A landscape with many peaks, sampled at points; each row gives a point and its height.
A climber steps from a point to whichever of its 6 nearest points has the largest rise for the distance, and stops where none of them is higher. Distance is the straight distance between rows; heights are no part of it.
digu (h 300): [124 138  98 117  69 143 153 104  93  78 141 141 127 186 126 135  86 124
  94 122  90]
goza (h 314): [ 80 147  96 162  97  71  99 127  82  92  98 117  70 173 151 143 106 121
 122 206 100]
kapiz (h 358): [ 74 159 115 124 200 127  35 125 124 188 115  71  99 130 122  97 127 137
 120 128 107]
Sos (h 432): [193 102 108 136  61 142 198 157 149 103 147 158 144 100 136 163 139 100
 138 124 158]
Mib (h 458): [222 103 114 145 103 155 194  69 167 159 144 122  97  59  56 146 119 132
 105 140 132]
Soke (h 470): [147 127  96 139  63 132 167 137 113  70 143 162 137 150 145 152 101 110
 112 126 128]
Beb (h 387): [ 60 160 117 146 158  91  48 132 112 157 118  91  76 148 135 125 135 122
 135 165 115]
Zel (h 680): [130 102 157 124 146 124 117 168 130 152 144 148 172  94 121 123 178 125
 159 108 146]
rit (h 557): [111  99 182  75 164 182  84 152 152 125 155 141 146 110 102 116 142 137
 105  94 118]
tos (h 291): [130 142 104 102 113 176 151  59 150 109 104 117 114 158 111 142  87 120
 124 103 123]
som (h 685): [ 96 102 173 112 126  90 102 166  91 168 159 196 184  86 115 108 188 158
 185 120 128]
fuge (h 566): [188  82 185 103 174 175 143 130 193 144 168 124 125  68  58 129 144 126
 117 115 156]
zoz (h 214): [ 63 142 130 176 150  45  86 183 109 177  95 127  87 120 153 110 155 139
 150 174 119]
Pobim (h 222): [116 120 126  78  94 201 132  99 135  86 149 144 114 158  88 136  70 142
  91 118 102]
kanir (h 201): [ 81 153 101 169 169  82  82 152 112 177  98  94  93 125 161 112 140 123
 135 152 128]
roruv (h 431): [ 91 132 135 134 133 123 104 138 114 121 164 133 137 142 140 125 143 127
 122 120 112]
Rigaf (h 830): [114 106 155 129 134  86 129 178 105 184 138 175 180  81 139 106 196 142
 195 114 148]
voso (h 202): [106 163 100 114 151 155 112  60 119 123  89  92 107 165 141 134  99 127
 152 111 115]
kamoz (h 541): [145 114 169  97 182 170 112 141 169 137 153 111 161 102 100 118 152 130
 126  99 139]
fote (h 620): [158  77 185 110 150 157 132 155 162 151 163 151 170  81  78 119 171 132
 156  96 159]
gosam (h 173): [150 147  81 117  75 136 195  63 156  95  82 138 102 154 118 148  84 129
 118 125 141]
zef (h 338): [150 163 104 128 146 156 141  88 138 129  86 109 125 146 138 144 107 116
 138 116 152]
gime (h 662): [214 127 132 144 145 146 174  97 158 121 107 101 133 100 127 144 107 102
 135 117 168]
fom (h 801): [124 129  99 158 102 104 139 144  86 107 116 126 126 150 223 136 127 108
 135 155 128]
Mup (h 420): [135 135 138 158 154  91 136 189 102 161 118 137 158 104 181 113 158 120
 161 140 137]
gifuv (h 359): [145 144  92 112 125 164 164  44 155 122  61 104 109 153 140 134 103 133
 143 112 133]
Zamu (h 354): [152 138 149 148 193 121 107 137 148 156 111  68 144 120 124  86 131 133
 139  98 152]
Dus (h 336): [ 90 137 134 165 162  57 106 193 112 178 118 133 129 127 162 108 171 139
 152 157 131]
Nul (h 598): [117  98 172  98 150 150 104 145 133 140 177 164 159 114 104 120 156 127
 127 108 133]
gimu (h 504): [209 109 129 139 107 149 200  87 156 138 127 118 104  76  82 155 117 122
 120 130 145]
rine (h 235): [100 179 105 133 178 140  78 114 135 155 104  73 127 141 143 111 116 122
 134 114 135]
Garig (h 521): [ 83 144 137 152 125  60  93 148  86 108 150 143 122 152 138 123 132 131
 119 168  94]
fumig (h 564): [ 86 103 160 103 132  99  80 160 101 130 168 173 155 130 119 114 163 131
 124 131 106]
mebim (h 325): [ 59 136 150 101 176 156  46 135 130 141 159 115 109 143 129 116 134 146
  98 142  90]
sesa (h 267): [194 123 103 133  70 147 207  89 166 117 105 136 118 107 130 168  92 106
 125 131 157]
tuvu (h 719): [ 64 148 140 138 145  99  68 140 104 123 145 128 111 157 124 113 137 136
 116 151  94]
zabub (h 188): [114 153 114 151 193  90  81 153 128 180 117  79 122 114 139  98 145 127
 154 123 124]
vadid (h 421): [207 119 109 148  99 155 209  79 161 117  87 114 112 105 128 154 108 128
 135 131 160]
litor (h 419): [ 98 119 150  99 152 165  75 133 129 120 156 141 124 139 127 116 125 134
  95 117 111]
zokon (h 804): [159 121 123 112  95 158 166 122 141 108 155 135 140 115 117 155 112 111
 110 110 130]
nad (h 488): [165 138 134 154 169 147 134 114 144 149 108  93 136 114 133 124 134 113
 147 108 157]
zenem (h 647): [169 113 131 145 136 138 152 134 147 125 128 113 149 114 139 136 134 111
 139 109 155]
lafa (h 185): [167 126  96 156 100 134 189 131 104 107  75  92 128 141 230 148 129 116
 139 135 153]
zofu (h 673): [116 104 136 120  93  81 125 154  88  70 175 163 153 158 120 112 148 141
 114 146  96]
noro (h 155): [145 100 108  91  46 180 186  80 178 126 128 170 101 100  48 149  63 146
  79 160 123]
tasu (h 621): [181 123 126 133 115 163 157  99 175 119 141 129 125 113  99 153 131 118
 120 107 148]
Nid (h 525): [107 128 131 158 123  97 122 178  98 117 146 152 150 144 161 119 154 123
 137 133 133]
femim (h 22): [150 132 112 174 153 102 133 171  97 157  87  77 123 130 204 114 150 123
 158 149 154]
gidu (h 595): [105 137 129 140 106  83 114 155  68  85 152 153 136 170 140 124 126 132
 119 159  91]
ves (h 664): [139 103 135 119  67 137 151 154 109  83 185 163 157 134 103 133 130 117
 109 119 118]
lati (h 478): [ 87 120 137 134 130  96  92 157 100 107 171 150 137 147 121 111 137 140
  99 148  84]
Genet (h 350): [127 123 130  94  75 164 134 124 126  84 162 151 133 144  86 126  82 134
  76 115  98]
kigo (h 366): [114 120 161  84 136 166  98 129 129 103 175 145 137 145 113 122 118 135
  89 119 100]
Manuk (h 352): [176 146 122 145 162 138 129 103 140 138  69  62 116 116 132 118 107 117
 164  95 144]
difos (h 445): [ 81 153 106 149 137 100  93 119 106 118 131 106 103 159 163 131 128 124
 132 155 113]
Lilep (h 463): [104 144 134 148 155 105 107 153 120 141 141 124 136 129 173 117 145 122
 136 130 141]
Luzo (h 489): [118 133 120 107 116 180 131  99 141 118 147 131 129 151 117 148  92 117
  98 105 127]
vufod (h 251): [145 154 107 168 159 118 139 136 119 136  96  97 122 135 182 128 132 116
 154 122 152]
susu (h 290): [127 142  89 120  90 142 146  99 115  99 114 133 130 160 147 156  86 117
 114 121 117]
kovu (h 559): [ 81 114 160 129 134  72  79 167 105 166 155 173 155 106 130  99 174 147
 144 138 114]
pivin (h 37): [151 114 142  85 103 199 139  94 171 118 154 149 101 110  81 148  98 122
  91 100 116]
binu (h 749): [115 110 143 112  98 109 126 173  99  98 181 170 170 120 110 120 151 137
 130 128 113]
gok (h 296): [101 131 146  79 143 192  91 108 141 102 146 120 116 147 110 146 101 143
  81 111 104]
Vinup (h 785): [ 93  91 181  87 140 156  85 164 116 112 181 171 161 119  95 117 163 158
 113 120  96]
Nopo (h 622): [122 108 143 134 125 104 141 175 105 127 154 174 176 114 155 120 170 118
 161 107 142]
Rel (h 364): [ 38 126 156 129 130  44  53 162 117 158 131 143  88 135 102 113 157 137
 110 179 114]
saze (h 213): [141 126 103 106  62 169 190  69 167  98 131 153 109 135  86 161  87 115
 103 126 126]
dasip (h 399): [112 143  73 134 105 130 159  96  90 111  75 108 106 164 215 148 108 110
 148 153 121]
Fatus (h 113): [145 162 111 163 171 110 134 147 122 152  73  64 123 125 194 118 127 116
 147 120 149]
Meb (h 495): [104 131 120 133 122 109 102 135  90 101 153 137 131 157 138 124 118 126
 108 136 107]
gusul (h 299): [152 135 100 167 127 125 135 137 108 138  89  90 125 145 222 144 136 108
 143 141 145]
dip (h 666): [ 62 169  91 129 158 119  78  81  88 139 108  97  83 170 140 135 108 125
 141 156 104]
seg (h 152): [149 128 121  95  83 189 165  74 157 114 136 147 106 133  75 146  68 121
  83 130 119]
rorun (h 171): [ 94 137  91  83 118 189 129  60 131 100 111 122 113 175 118 134  77 136
 121 109 102]
rolal (h 490): [190 138 119 132 146 162 159  67 168 138  87  90 111 119 111 138 100 137
 140 104 150]
Zarum (h 430): [209 112 104 133 103 142 220  68 175 148 111 135  91  77  65 155 102 140
 122 153 156]
datot (h 686): [ 37 142 133 131 166  72  38 137 127 160 125 111  79 136 104 118 141 132
 115 165 104]
migo (h 315): [178 117  93 117  78 173 197  62 186 131 123 151 101 102  75 161  84 118
 107 132 137]
zubil (h 277): [140 162 138 141 215 133  79 126 143 175 106  54 146 130 115  94 134 140
 142 106 146]
seku (h 363): [162 108 123 160 120 129 172 162 106 119 111 127 152 113 180 139 155 102
 149 107 154]
Bafed (h 656): [132 128 139 135 152 105 123 171 116 143 139 132 161 115 150 118 154 114
 145 111 152]
popal (h 398): [ 34 147 138 143 158  55  46 159 133 167 110 140  70 126  99 113 158 143
 125 176 119]
tusas (h 252): [115 155 152 122 189 137  74 134 149 177 133  87 147 124 130 105 139 134
 123 109 130]
Tezo (h 413): [103 146  99 163 142  93 119 151 107 128 123 109 130 137 191 134 139 115
 133 144 124]
kesab (h 612): [155 127 126 135  93 139 172 154 135  93 152 148 145 123 139 154 124 112
 126 115 137]
sapi (h 401): [ 73 113 178 128 119  42  86 168  81 125 151 179 147 141  96 106 166 157
 126 176  95]
tomak (h 334): [121 117 144  77 111 178 117 127 139  90 165 140 125 148 106 122 108 147
  80 122  91]
zufim (h 518): [170 134 138 129 140 159 132  93 161 138 127 114 122 118  97 136 124 107
 130  95 152]
Besu (h 313): [188 123 104 128 117 139 214  46 152 115  43  95 116 127 118 142  92 147
 141 121 149]
bena (h 510): [118 111 148 103 100 155 109 154 115  91 177 145 145 156 104 125 121 146
  95 121  96]
roben (h 597): [172  96 140 134  89 127 177 179 150 102 146 171 161 100 114 143 157 108
 136 114 146]
Gop (h 295): [108 146  73 122 104 141 146  69 115 104  81 115 122 174 160 149  85 131
 144 120 125]
zal (h 322): [ 85  99 209 105 110  72  76 160  77 147 161 187 160 126  85  88 169 174
 144 172  83]
dod (h 558): [119 125 147 127 173 137  96 153 135 138 153 130 148 110 127 112 156 124
 129 108 139]
Mev (h 548): [121 137 147 148 170  63 106 191 124 195 114 129 155  85 165  77 171 153
 173 128 143]
Natin (h 655): [127 108 133 133 100 114 150 177 105 104 168 172 166 127 158 122 161 117
 136 113 125]
nafin (h 676): [137 104 149 114 100 148 142 169 139 114 180 170 176 103  97 123 162 118
 134 101 138]
Zogaz (h 484): [126 104 165  89 137 175 116 145 136 113 171 152 144 118 104 129 126 134
  94 110 109]
gito (h 349): [ 95 150 135 140 180  98  78 144 122 161 141 119 129 131 141 113 156 135
 130 138 138]
kugi (h 224): [179 148  99 139 126 143 193  82 137 122  34  88 117 138 162 130  99 133
 154 122 159]
berul (h 496): [189 110 159 129 171 147 131 111 172 145 125 103 141  87  83 118 134 122
 126  89 165]
neti (h 241): [ 44 149 139 147 126  12  71 184 122 147  83 138  73 131 121 124 149 143
 131 194 125]
fut (h 215): [122 140 132 172 176  70 109 199 117 189  74  71 117 102 175  92 168 140
 167 148 146]
tazas (h 282): [111 151 117  96 149 177 100  83 136 127 119  87 112 150 123 129  95 128
 123 100 116]
Gozud (h 365): [197 128 110 135 134 129 211  51 156 120  51  85 101 111 114 144  98 147
 143 123 146]
Tup (h 684): [126  93 166 104 116 111 123 182 100 141 162 200 187  95 113 124 188 134
 178 107 146]
Gede (h 385): [208 111  96 133  98 141 224  42 173 131  85 126  78 101  85 142  98 144
 121 138 153]
Rol (h 390): [ 95 141  89 135 105 103 112 100  82  92 128 117  98 191 159 127  92 130
 135 152 101]
Rekip (h 69): [171 129  93 154  94 144 192 123 133 113 106 126 138 130 188 146 121 102
 130 128 153]
ridu (h 212): [163 121 113 116  21 159 183 132 136  77 170 166 134 136  76 153  83 121
  83 116 115]

Call two points neighbours if one is among the 6 nearest of the other. Go from one point of each pair to the other, from neighbour to neighbour, staying as high as possible. Name the lowest point that can't be avoided.
tuvu, Rigaf | Garig
binu, Vinup | Nul
Rigaf, zokon | ves
fom, Vinup | Nid
gime, binu | zenem
binu, Rigaf | Tup
